Each row is a point on a landscape with many valleys, with its height.
From any point a ball rolls to the lowest of the 2 points nearest to it. It stops when none of these is lower. Distance is the straight distance between rows; heights are no part of it.
z_881: |  -9 |  17 |  14 |  19 | -20 |  -1 | -37 | -11 | -24 | -13 | -12 | -25 |  15 | -17 |   2 |  20 | -11 | -34 |  21 |  25 |  21 | -24 |  11 |  12 | -13 |  32 |  14 |  height 45.0
z_867: |   7 |  33 |  23 |   2 | -49 | -12 |  24 | -19 |  27 |   8 |  14 |  -4 |  10 | -21 |  24 |  -8 |   7 | -26 | -26 |  10 |  14 | -13 |  -3 | -17 |  17 |  -2 | -11 |  height 61.6
z_630: |  17 | -39 | -17 |  10 |  41 |   3 |  37 |  21 |   4 | -14 | -15 |  20 |  10 |  11 |  -8 | -12 | -31 |   8 |  25 | -23 |  -5 |  -2 |  -7 |  38 |  -9 |  -5 |   7 |  height 45.3
z_951: |  -2 | -30 |   2 |   3 |  -1 |   4 |  36 | -41 | -37 |  -6 | -16 |  17 | -22 | -25 | -23 |   0 | -29 | -30 |  29 |   6 |   7 |  -6 |   5 |  21 |   0 |  -8 |   7 |  height 20.9
z_196: |  22 |  -3 |  -1 |  20 |   9 | -15 |   7 |  11 |  -6 | -19 | -20 |  13 |   6 | -16 |   3 |  -2 |  -1 |  -6 |  18 | -21 | -27 | -20 |   8 | -16 |   4 |  31 |  16 |  height 36.8
z_574: |  -9 |   3 |  15 | -29 |  37 |  17 | -19 |  -4 |  24 |  18 |  13 |  -5 |  17 |   2 |   9 |   7 |  34 |  18 |   3 |  -7 |  13 |  49 | -14 |  16 | -13 |  -6 |   5 |  height 51.8
z_705: |  16 |   9 |  15 | -21 |   4 |   8 | -41 | -18 | -16 | -31 | -24 | -31 | -38 |  12 | -18 |  15 | -25 | -29 |  17 | -32 |   5 | -29 |  14 |   2 | -13 |   5 |  31 |  height 12.5
z_14: |  -3 | -12 | -24 |  -3 |   9 |   5 | -28 |  19 | -16 |   0 |   5 |   4 |  16 |  10 |   1 |   4 | -16 |   2 |  -1 |  28 |  12 |  35 | -23 | -13 |   5 |  -8 | -11 |  height 37.5
z_670: | -24 |   0 |  26 |  -6 |  -2 |   1 |  14 |  12 |  27 |  -7 |   8 |   7 | -30 |  19 |   4 |  15 | -21 |  30 | -18 |   8 |  35 |   7 |  -5 |  24 | -19 | -62 | -42 |  height 51.5
z_18: |   9 |  16 | -15 | -13 | -18 |  20 | -57 |  18 |  -3 |  32 | -13 | -20 |  11 |   1 |  27 |   3 |  45 |  11 | -14 |  -1 |  -8 | -16 |  16 | -31 |   5 |  16 |  14 |  height 42.4
z_292: | -10 |  24 |  10 |  21 | -20 |   2 |   0 |  17 |  26 |   0 |  -9 |  32 |  21 |  -1 |   6 |  -4 |  -6 |  13 |  -6 | -12 |  -5 |  23 | -14 |  -9 |  26 |  -3 | -18 |  height 27.8
z_839: |  -1 |  -1 |  27 |  24 |  10 |  -8 |  23 |   9 |  13 |   7 |  -1 |  18 |  -5 |  -2 |  10 |  14 |  35 |  10 | -30 | -14 |  -3 | -20 |  27 |   6 |   6 |   4 |   2 |  height 35.4
z_232: | -15 |  16 |   5 | -17 |  -7 |  -7 |  -2 |  10 |  -2 |  -8 |  -9 | -11 | -10 |  14 | -19 |  18 | -17 |  15 |  -5 |  15 |  -8 |  22 |   9 | -34 |  21 |   1 |  39 |  height 19.5
z_988: |   4 |  10 | -35 | -26 |  -4 |   0 | -44 |  18 |   0 |   8 |  -6 | -34 |  19 |  -8 |  19 |   8 |  14 |  11 | -22 |  -1 |  -5 | -34 |  26 | -25 |   9 |  38 |  -2 |  height 40.9
z_642: | -28 |  14 | -19 | -30 |  17 |   1 |   0 |  16 |  -7 |  33 |  19 |  27 |   2 |  13 |   3 | -56 |  27 |  14 |  -1 |   0 | -49 |  33 |  -1 | -59 |  -8 |   9 | -41 |  height 18.9
z_77: |   2 | -10 |   5 |  -3 |  21 |  -3 |  20 | -19 | -23 | -35 | -13 |  19 |  -9 | -37 |  -7 |   0 | -33 | -43 |  45 |  12 |   4 |   7 |  -4 |   8 | -15 |   1 | -10 |  height 24.5
z_154: | -17 |  18 |  15 | -10 |  14 |  -8 |   1 |   5 |  22 |   2 |   1 | -20 |  38 |  -2 |  -3 |  23 | -11 |   8 |   0 |  -2 |  32 |   7 |  10 |  40 |  -2 |  34 |   4 |  height 48.9
z_762: |  40 |  30 |  -5 | -23 | -10 |   0 | -32 | -31 |   8 | -13 |  -2 | -21 |   2 | -21 |  -1 | -35 |   4 | -22 |   5 | -23 | -44 | -12 |  -2 | -28 |  11 |  30 |  29 |  height 28.8
z_860: |   8 |  15 |  -9 |  -9 |   5 |  -4 | -24 |  19 |  -3 |  41 |  13 |  21 |  16 | -11 |  12 | -45 |  19 |   1 | -13 |   1 | -23 |   3 |   4 | -73 |   3 |  29 | -26 |  height 16.5
z_661: | -12 | -11 |   9 | -38 |   8 |  15 |  12 | -16 | -10 |  23 | -29 |  16 | -23 |   1 |   1 |  16 | -30 |   4 |  -7 | -19 |  17 |  25 |  18 |  -4 |  22 | -18 |   2 |  height 11.9
z_857: |  -6 | -11 | -11 |   4 |  19 |  20 |   6 |  22 |  10 |  -2 |  -1 |  -9 |  23 |  49 |  -8 |  -6 |  12 |   4 |  17 | -12 |  -6 |  38 | -30 |  40 | -10 | -18 |  32 |  height 41.1
z_708: |  14 | -22 | -26 |  -8 |  16 |  18 | -27 |  22 |   1 |   8 |  -1 | -16 |  12 |  31 |   5 |  11 | -25 |  11 |  21 |  -1 |  16 |  21 | -33 |  12 |  -8 | -27 |  21 |  height 39.4
z_449: |  10 | -15 | -34 | -17 |  -2 |  -7 | -29 |  19 | -12 |  13 | -12 | -22 |  -5 |  10 |  10 |  27 | -12 |  19 | -16 | -24 |   9 | -23 |   8 |  -8 |  16 |  24 |   3 |  height 39.6
z_4: |  -4 |  19 |   8 |  -3 |  -1 |   1 | -12 |  -6 |   4 | -27 | -18 | -29 | -53 |  25 | -13 |   2 | -38 | -20 |   7 | -12 |   2 | -38 |   7 |  -9 |   7 |  -9 |  61 |  height 7.7
z_619: | -15 |   9 | -17 | -16 |  19 |  -4 |  10 |  15 |   6 |  -3 |  15 |  34 |   6 |  23 |   4 | -27 |  37 |  17 | -17 |  -1 | -38 |  45 |  -5 | -10 |  -2 |  10 | -25 |  height 27.1
z_147: |   0 |  22 |   4 |   5 | -17 | -14 |  13 |  -3 |  -4 | -26 |   2 | -24 | -23 |  20 |  -9 |  17 | -25 | -20 |  -6 |  26 |  -7 | -22 |  16 | -10 |  11 |  -5 |  59 |  height 13.8
z_809: |  17 |   7 | -42 |  29 | -34 |  -7 |  -6 |  20 |   8 | -13 |   0 | -31 |  24 |  -2 |  12 |   9 | -29 | -18 |   7 |  20 |   3 | -49 | -13 |  22 |  10 |  13 |  25 |  height 63.4
z_249: | -14 |  -4 |   9 |  30 |  -6 | -24 |  24 |  16 |  35 | -16 |   3 | -11 |  -1 |  -4 | -20 |  15 | -50 |  22 |  33 |  -2 |  23 |  -8 | -16 |  10 |   2 | -19 |  24 |  height 49.1
z_201: |   3 |  10 |  12 |  48 | -14 |  17 | -26 |  14 | -14 |   0 | -17 | -16 |  13 |   2 |  10 |  17 |  18 | -23 |  21 |  19 |   9 | -37 |  10 |  15 | -17 |  11 |  45 |  height 46.6
z_400: |  30 |   2 | -20 | -10 |  -5 |  -7 |  -4 |   8 |  -8 |  15 |   5 |  -8 |   4 |  -9 |   7 |   8 | -35 | -27 | -34 |  29 |  16 | -14 |   5 |  -8 |  26 |  -4 |  18 |  height 25.7
z_600: |  14 |  -8 |  -9 | -17 |   2 |   7 |   3 | -17 |  -9 |  -4 |  -3 |   9 |  -9 |  -9 | -26 | -30 |  11 |  12 |  13 |  -3 | -50 |  26 | -12 | -49 |  17 |  -4 |  16 |  height 16.2
z_351: |  31 |   7 |  -6 |   0 |  -4 |   3 |  15 | -11 | -18 |  12 | -30 |  34 |   1 | -30 |  16 | -27 | -19 | -28 |   5 | -29 | -18 |  -9 |  10 | -24 |  18 |  24 |  -5 |  height 34.3
z_287: | -28 | -37 |  17 |  21 |  13 |   6 |  32 | -42 |   1 |  16 |  18 |   4 |  -5 | -16 | -14 |  -9 |  35 |  -9 |  15 |   5 |  11 |   0 |  -9 |  19 |  -8 | -12 | -16 |  height 37.6
z_340: |  18 |  19 | -11 |  -9 | -14 |  16 | -64 |  -7 |   4 | -12 | -16 | -63 |  17 | -24 |  -1 |   8 | -10 | -20 |  25 |   4 |   4 | -33 |   9 |   7 | -11 |  20 |  35 |  height 46.4
z_478: |  -4 | -24 |  -2 |  27 |  23 |   5 |  22 |  24 |  -9 |  -6 | -22 |   9 |  -7 |  36 | -14 |   2 | -30 |  -1 |  21 | -27 |  16 | -31 |   2 |  37 | -17 |  -1 |  34 |  height 46.7
z_858: | -15 |   8 |  24 |  19 | -15 |  -8 |  15 |  11 |   9 | -24 |   1 |  27 |  -6 |  14 |   2 |  10 | -10 |   9 | -10 |  10 |  36 |  16 |  -9 |  29 | -28 | -31 | -64 |  height 53.5
z_752: | -25 | -16 |   3 | -35 |   1 |  -5 |  21 | -22 |   0 |  26 |   2 |  15 | -21 | -16 |  -5 |   8 |  19 |  33 |  -2 | -21 |   0 |  28 |   8 | -15 |  18 |  -4 | -29 |  height 16.8
z_794: |  21 | -19 |  14 | -33 |  -1 |  25 | -36 | -29 | -27 | -27 | -22 | -13 | -51 |  17 |  -9 |   0 |  10 | -15 |  13 | -26 | -19 | -17 |  -3 | -23 | -13 | -16 |  13 |  height 16.9
z_124: |   9 |   4 |   6 |  -9 |  -5 |  23 | -24 | -39 |  -3 |  15 |  -1 | -30 |  -8 |  19 | -11 |   1 |  -7 | -14 | -14 | -14 |  -2 |  -4 |   9 |  28 |   9 |   3 |  63 |  height 33.7
z_444: |  35 | -23 | -27 |  31 |  10 | -11 | -12 |  -2 | -30 | -30 |  -6 |  17 |  -2 |  -6 |  -9 | -18 |   0 | -22 |  31 | -14 | -39 | -26 |  -8 | -12 |   1 |  20 |   1 |  height 39.0
z_518: |  14 |  38 |  46 |  -8 | -22 | -19 |  15 |   1 |   5 |  12 |   6 |  28 |   7 | -21 |   2 |  -2 |   4 |  -8 | -43 |  25 |   4 |  -3 |  18 | -21 |  -6 |   2 | -30 |  height 60.0
z_640: | -11 |   2 |  41 |  33 |  -6 |  -8 | -11 |   7 |  19 |  16 |   9 |  -5 |  -9 | -10 |   3 |  30 |  32 |  29 | -11 |   8 |  18 | -26 |  20 |  -9 |  -6 |  -9 |   7 |  height 30.8
z_439: | -17 | -14 |   0 |  -2 |  19 | -28 |   4 |  23 |  15 | -16 |   8 | -17 |  19 |   9 |   5 |  28 |   4 |  18 |  12 | -11 |  26 | -13 |   0 |  29 | -15 |  24 | -23 |  height 47.4
z_721: |  -4 |  13 |   3 |  11 | -28 | -22 |  44 |  -4 |  11 | -23 |  15 |  -6 |   1 |   6 | -11 |  14 | -20 | -22 |  -5 |  38 |  -3 |   0 | -13 |   3 |  11 | -20 |  22 |  height 20.8
z_895: |  25 |  28 |   7 | -11 | -35 | -10 |  -6 |   4 |   7 |  19 | -26 |   2 |  17 | -40 |  13 | -16 | -28 | -17 |   1 | -20 | -12 |  -9 |   2 | -47 |  27 |  26 |   7 |  height 32.1
z_494: |  10 |  16 | -19 |  20 | -40 | -15 |   2 |  -9 |  19 |   1 |  11 | -23 |  28 | -25 |  30 |  -9 |  -3 | -38 |   3 |  16 |   9 | -29 | -18 |   1 |  14 |   4 |   1 |  height 62.7
z_319: |  -5 | -38 | -14 | -10 |  32 |   9 |   6 |  -2 | -32 | -22 |  11 |   0 |  -2 |  33 |  -6 |  -5 |  26 | -19 |  22 |  21 |  -8 |  13 | -14 |  23 | -29 |  -5 | -10 |  height 44.0
z_816: |  13 |   7 |  -5 | -28 | -17 |   9 | -40 |   8 | -17 |   0 | -22 | -13 | -19 |   8 | -26 |   3 | -17 |  16 |  10 |  -5 | -28 |  23 | -14 | -58 |  20 |  -4 |  28 |  height 21.6
z_210: | -12 | -26 |   0 |  27 | -26 |   0 |  57 |  -5 |  45 |   1 |  18 |   3 | -16 |   3 | -13 | -12 |  11 |  28 |  -9 |   4 |  -2 |   9 | -18 |  12 |  14 | -44 | -10 |  height 52.7
z_817: |  17 |  18 |  -3 |  45 |   6 | -26 |  17 |  41 |  24 |  -6 |  25 |   8 |  38 | -23 |   8 |   2 | -17 |  -4 |  15 |  28 |   8 | -14 | -15 |  25 | -23 |   2 |  -8 |  height 65.4
z_266: |   9 |  36 |  48 |  36 | -14 | -13 |  -7 |  22 |  35 |  16 |   8 |   3 |   9 | -45 |  -1 |  22 |  -9 |  24 | -11 |  23 |   5 | -12 |  21 |  -5 |  -7 | -23 |   9 |  height 36.7
z_693: |  -7 |  35 |  28 |  -4 | -27 | -18 |   3 |  20 |  36 | -23 |   9 |  -7 |  -3 |  28 |  15 |   9 |  27 |  26 | -43 |  -4 |  -2 |   5 |   6 |   6 |  -9 |  -7 | -22 |  height 28.4
z_960: |  -6 |  -7 | -18 |   4 |  -3 |  13 | -27 |  -2 | -17 |  33 |  26 | -13 |   5 |  28 |   4 |  26 |  41 |  14 | -38 |  22 |   8 |  10 |   0 |   5 |   7 |  -5 |   8 |  height 46.8
z_679: |  -4 |  27 |   0 |   3 | -15 | -12 |   2 |  29 |  36 |  -8 |  -7 |  23 |   6 |  20 |  14 |  13 | -12 |  40 | -30 | -30 |   8 |  11 |   4 |  16 |   3 |  -4 | -35 |  height 22.0
z_306: |   2 | -28 | -27 |  -1 |  14 |  -7 |  -8 |  16 |  14 |  12 |   3 | -35 |  -7 |  26 |  18 |  23 |   9 |  33 |   2 | -32 |  19 | -25 |   6 |  20 |  -1 |  11 |  14 |  height 40.8
z_832: |  -3 |  21 |  -7 |  13 | -12 |  18 | -36 |  18 |   7 |  16 |  19 | -12 |  15 |  27 |  31 |   2 |  61 |  13 | -34 |  10 |  -4 |   3 |  -9 |  -3 |   1 | -10 |   3 |  height 44.9
z_842: |   4 |  44 |  13 |  26 | -29 |  -6 | -10 |  23 |  22 |  11 |  -2 |  -9 |  15 | -49 |   3 |  18 | -17 |   6 |  -6 |  45 |  -6 | -19 |  30 | -18 |  11 |  -5 |  41 |  height 40.5
z_216: |  14 |  23 |  20 | -18 | -13 |  -7 |  -8 |  19 |  -5 |  24 |  11 |  24 |  -8 |  -3 |  14 | -20 |  20 |  25 | -45 |  10 |  -1 |  15 |   0 | -39 |  -7 | -14 | -62 |  height 57.8
z_220: |   9 |   6 | -11 |  36 |   0 |  21 | -31 |   1 |   2 |   5 |  -5 | -17 |  31 |   6 |   1 |  -8 |  22 |   1 |  19 | -19 |  -8 |  -8 |  -5 |  27 |  -9 |  20 |  41 |  height 44.8
z_902: |  14 | -54 | -32 | -14 |  41 |  28 |  34 | -11 |   3 |  15 |   2 |  -4 |  -2 |   2 |   3 | -31 |   6 |   2 |  12 | -24 |  -3 |  -6 | -12 |  51 |  -4 | -16 |  -5 |  height 43.5
z_969: |  27 |  18 | -21 |  44 | -14 | -28 |  24 |  33 |  15 |  -2 |  -4 |   3 |  22 | -31 |   7 |  12 | -48 |  -8 |  12 |  11 |   3 | -25 |   1 |  11 |   2 |  11 |  20 |  height 64.2
z_805: | -29 |   7 |   9 | -44 | -15 |  -7 |  -3 |  -3 |  -3 |  20 |  10 |   8 | -18 |  15 |  13 |  27 |  35 |  35 | -22 | -31 |  13 |  20 |   8 | -13 |   2 | -19 | -50 |  height 21.4
z_125: | -31 |   2 |  -8 |  -6 |  -1 |  -7 | -14 |  21 | -10 |   8 |  13 | -18 |  -9 |  45 | -10 |  43 |   5 |  31 | -34 |  13 |  21 |   9 |  13 |  24 |   0 |  -1 |  18 |  height 48.3
z_129: | -16 |  16 | -14 |  28 |  -7 |   2 | -27 |  15 |  13 |  -7 |  20 |   8 |  29 |   1 |  -3 | -11 |  12 |   3 |   8 |  30 |  -9 |  32 | -26 | -16 |   3 |   7 | -15 |  height 33.9
z_121: | -22 |  10 |  25 |  -2 | -10 |  -5 | -32 |  17 |  -6 |  28 |   3 |  -6 | -20 |   4 |  15 |  46 |  27 |  35 | -15 | -24 |  23 |  -4 |  17 | -25 |  -1 |  -8 | -20 |  height 25.8
z_430: |  16 | -43 | -39 | -17 |  32 |   5 |   8 |  -3 |  19 |  25 |  14 | -34 |   5 |  13 |  13 |  -3 |  15 |  27 |   6 | -32 |   4 |  -8 | -20 |  27 |   5 |  -8 |   7 |  height 42.0
z_947: | -15 |   6 |  21 |  14 |  -9 | -12 |  53 | -10 |  -2 |  -9 |  16 |  21 |  -2 | -12 | -24 |   2 |  -2 | -12 |  -5 |  46 |  -9 |  35 |  -7 |   1 |   3 | -20 |   4 |  height 27.4
z_888: |  -1 |  -6 |  -4 |  35 |  17 | -28 |  34 |  21 |   3 | -38 |  14 |  20 |  25 |  -2 |  -1 |   0 |   0 | -21 |  22 |  31 |  -3 |   4 | -20 |  20 | -21 |   8 | -26 |  height 66.9
z_612: |  23 | -19 | -24 |  31 |  18 |   1 | -10 |  -6 | -23 | -29 |  14 |   1 |   6 |  16 |  -8 | -26 |  29 | -34 |  26 |  15 | -22 | -15 | -14 |  12 | -20 |  16 |  12 |  height 41.5
z_454: |  40 |  -8 | -10 | -39 |  31 |   8 | -20 |  -6 |   6 |  11 | -10 | -17 |   4 | -17 |  10 |   2 | -31 | -17 | -17 |   1 |  14 |   1 |   4 |  -3 |   9 |   0 |  22 |  height 28.2
z_401: | -12 |  29 |  25 | -24 |  25 |  -7 |  -8 |  12 |  39 |   8 |  11 |   0 |  35 |   1 |  18 |  14 |   6 |  13 | -14 |  -5 |  23 |  42 |   5 |  25 |  -8 |   9 | -15 |  height 50.3
z_372: | -13 |  -1 | -13 |  24 |   2 |  21 |   3 |  10 |  17 |  16 |   8 | -21 |  43 |  40 |  -5 |  -2 |  28 |   7 |   4 | -30 |  10 |   6 | -13 |  54 | -11 |  17 |  30 |  height 43.0
z_67: |   8 |  17 |  18 |   6 | -14 |  -7 | -16 |  12 |  -8 |  -3 |   9 |  28 |  -9 |   6 |  17 |  -2 |   2 |  23 | -42 |   7 |  20 |   8 |   0 |  -5 | -25 | -27 | -77 |  height 55.8
z_467: |  28 |  -3 | -12 | -15 |   5 |  18 | -26 | -56 | -45 |  -1 |   4 |   5 | -25 |  -6 | -24 | -26 |   4 | -45 |   1 |   3 | -29 |   0 |  -5 | -12 |  -6 |  13 |  -3 |  height 24.6
z_384: |  15 |  29 | -12 | -12 |  -9 |  -1 | -27 | -26 |  -5 |  13 |  11 |  -1 |  18 | -10 |   7 | -61 |  11 | -27 |  10 | -11 | -44 |  -9 |  -4 | -62 |  -1 |  42 |  -8 |  height 24.4
z_862: |  -6 | -40 | -14 |  -5 |  20 |  16 |  46 |   2 | -12 | -41 | -21 |  15 | -27 |  -6 | -10 | -24 |  -7 |   7 |  35 | -20 | -40 |   4 |   4 |  27 |   4 | -13 |   4 |  height 47.1
z_185: | -14 | -33 | -23 | -17 |  14 |  27 |  22 |   0 | -33 | -22 | -23 |  35 | -14 |  -4 |  -1 | -23 |  -3 |  10 |  18 | -10 | -20 |  21 |   0 |  22 |   5 |  -1 | -28 |  height 48.5
z_370: |  -8 |   8 |  19 |  28 |  -3 |  -7 | -25 | -13 | -18 |  16 |  11 |  -8 |  30 | -31 |  -3 |  23 | -13 | -16 |  14 |  31 |  37 |  -6 |  -3 |  -2 |  -5 |  12 |   0 |  height 43.3
z_879: | -32 |  -4 |   5 | -12 |   3 | -14 |   8 |  22 |  20 |  -2 |  18 | -19 | -22 |  46 |   3 |  35 |  -7 |  34 | -26 |  -3 |  41 |  -4 |  -7 |  33 | -19 | -36 | -17 |  height 49.8
z_942: |  14 |  25 |   4 | -20 | -17 |  11 | -17 | -40 |  -4 |   4 |  -4 | -20 |  13 |  -5 |   6 | -18 |  19 | -31 | -14 |  -6 |  -9 |  -2 |  11 |   2 |  13 |  27 |  40 |  height 31.6
z_943: | -18 | -12 | -20 | -24 |   5 |  21 |  10 | -24 | -20 |   6 |   2 |  26 | -18 |  -9 |  -7 | -64 |  16 |   9 |  30 |  -1 | -57 |  25 |  -5 | -43 |   4 |   7 | -28 |  height 5.2
z_343: |  14 | -14 |   6 |   5 |  15 |  -8 |   9 |  -9 | -16 |  -8 | -10 |   4 | -16 |   2 |  -1 |   4 |  36 |  -3 |  -7 | -22 | -23 | -28 |  32 |  -8 |   1 |  26 |  25 |  height 38.6
z_466: |  -3 | -16 | -26 | -33 | -14 |  -1 | -18 | -21 | -26 |   6 | -11 |  -3 |  -7 |   1 |   0 |   3 | -12 |  -8 |  -7 | -30 |  16 |  -6 |   2 | -20 |  22 |  32 | -26 |  height 38.4
z_263: | -11 | -20 |   4 |  27 |   7 |   9 |  -9 | -47 |  -1 |  27 |  24 |  -3 |  12 | -24 |  -2 |  -8 |  14 | -16 |  12 |  20 |  22 |   8 | -25 |  -3 |   5 |  -5 | -14 |  height 40.7
z_102: | -10 | -21 |  41 | -18 |  27 |   9 |  31 |   0 |  -6 | -28 | -18 |  25 | -13 | -23 |  11 |   4 |   7 | -22 |  27 |  12 |   6 |  12 |  11 |   0 | -20 | -15 | -13 |  height 29.0
z_804: |  32 | -18 | -10 |  -5 |  -3 |  16 |  -5 | -59 | -27 |   2 |   0 |  -2 | -19 | -22 | -21 | -19 | -27 | -34 |  18 |  -5 |  -4 | -11 | -11 |  21 |   7 | -12 |   5 |  height 24.3
z_298: |  -8 |  32 |  11 |  26 | -20 | -14 |  -8 |  26 |  10 |   6 |  -2 |  11 |   3 |   4 |  -7 |  28 | -51 |  35 | -36 |  -2 |  38 |   2 |  16 |  22 |   0 | -13 | -19 |  height 15.2
z_496: | -27 | -30 | -13 | -27 |  33 | -15 |  11 |  -2 | -16 | -26 |  12 |  -9 |  -4 |  20 |  -2 |  15 |  27 |  11 |  13 |   0 |   4 |  23 |  -7 |  27 | -22 |  12 | -28 |  height 45.6
z_171: | -24 |  -2 | -16 | -17 |  18 |  24 |  19 | -15 |  22 |  -2 |  12 |  10 |  11 |   7 |   7 | -49 |  36 |  -8 |   7 |   7 | -29 |  47 | -17 |   4 |   5 |  -9 |  -9 |  height 32.7
z_87: |  -6 | -25 |  38 | -11 |  10 |   6 |  41 |  12 |   6 |  -8 |  -8 |  25 | -32 | -18 |   4 |  -4 |  19 |  15 |  12 |  19 | -14 |   5 |  11 | -16 |  -6 | -40 | -21 |  height 34.2
z_377: |  -2 |   9 |  -1 |   4 |  -4 | -18 |  15 |  13 | -10 |   2 |   7 |  15 |  -1 |   0 | -13 |  24 | -41 |   3 | -53 |  24 |  28 |  -8 |  23 |   8 |  20 |   3 | -10 |  height 21.3
z_945: | -14 |  -4 |  12 |  35 |  12 |  -6 |  14 |  23 |   2 | -10 | -20 |   9 | -16 |  10 | -17 |  19 | -54 |  -3 |  24 |  -9 |  12 |  -8 |   6 |   4 |  -6 | -10 |  39 |  height 47.8
z_373: |   5 |   1 | -16 | -27 | -18 |   5 |  14 | -20 | -14 |   7 | -15 |  21 |  -1 |  -8 |  23 | -22 | -15 | -47 |  -6 |  -9 |   2 |  -7 | -12 | -20 |  19 |  13 | -42 |  height 36.6
z_824: | -18 | -34 |   6 |  18 |   1 |  -7 |  59 |  -2 |  33 |  -3 |   5 | -11 | -17 |   4 | -22 |   2 | -17 |  27 |  21 | -10 |  12 | -23 |  -7 |  16 |   3 | -30 |  13 |  height 50.7
z_843: | -38 | -26 |  10 |  19 |  -9 |  10 |  42 | -35 | -11 |  -4 |   5 |  20 | -11 |  -5 | -34 | -17 |  29 |   6 |  14 |  15 | -13 |  31 |  -2 |   7 |   1 | -14 |  -9 |  height 33.8
z_188: |  31 |  -5 |  12 | -44 |   6 |  20 | -32 | -27 | -48 |   1 | -25 |   3 | -29 |  -7 | -10 | -14 |   1 | -34 |   2 | -14 |  -9 |  -6 |   8 | -31 | -11 |   2 |  -4 |  height 20.5
z_42: | -23 |  -3 |  24 |  -6 |  14 | -12 |  18 | -20 | -17 |  12 |   8 |  33 |  -7 | -25 |  -7 |   4 |  10 |  23 |  -6 |   6 |  10 |  15 |  19 | -15 |  -2 |  13 | -53 |  height 22.7

For each start below, name the point where the ball stops.
z_809 -> z_449
z_370 -> z_4
z_201 -> z_679
z_125 -> z_449
z_210 -> z_4

Call two points neighbours if one is among the 2 nearest of the other. Go from one point of each pair to the other, from neighbour to neighbour, staying as low as possible. Name the highest point that can't be avoided.
z_943 and z_860 -> z_642
z_4 and z_951 -> z_467
z_4 and z_943 -> z_816
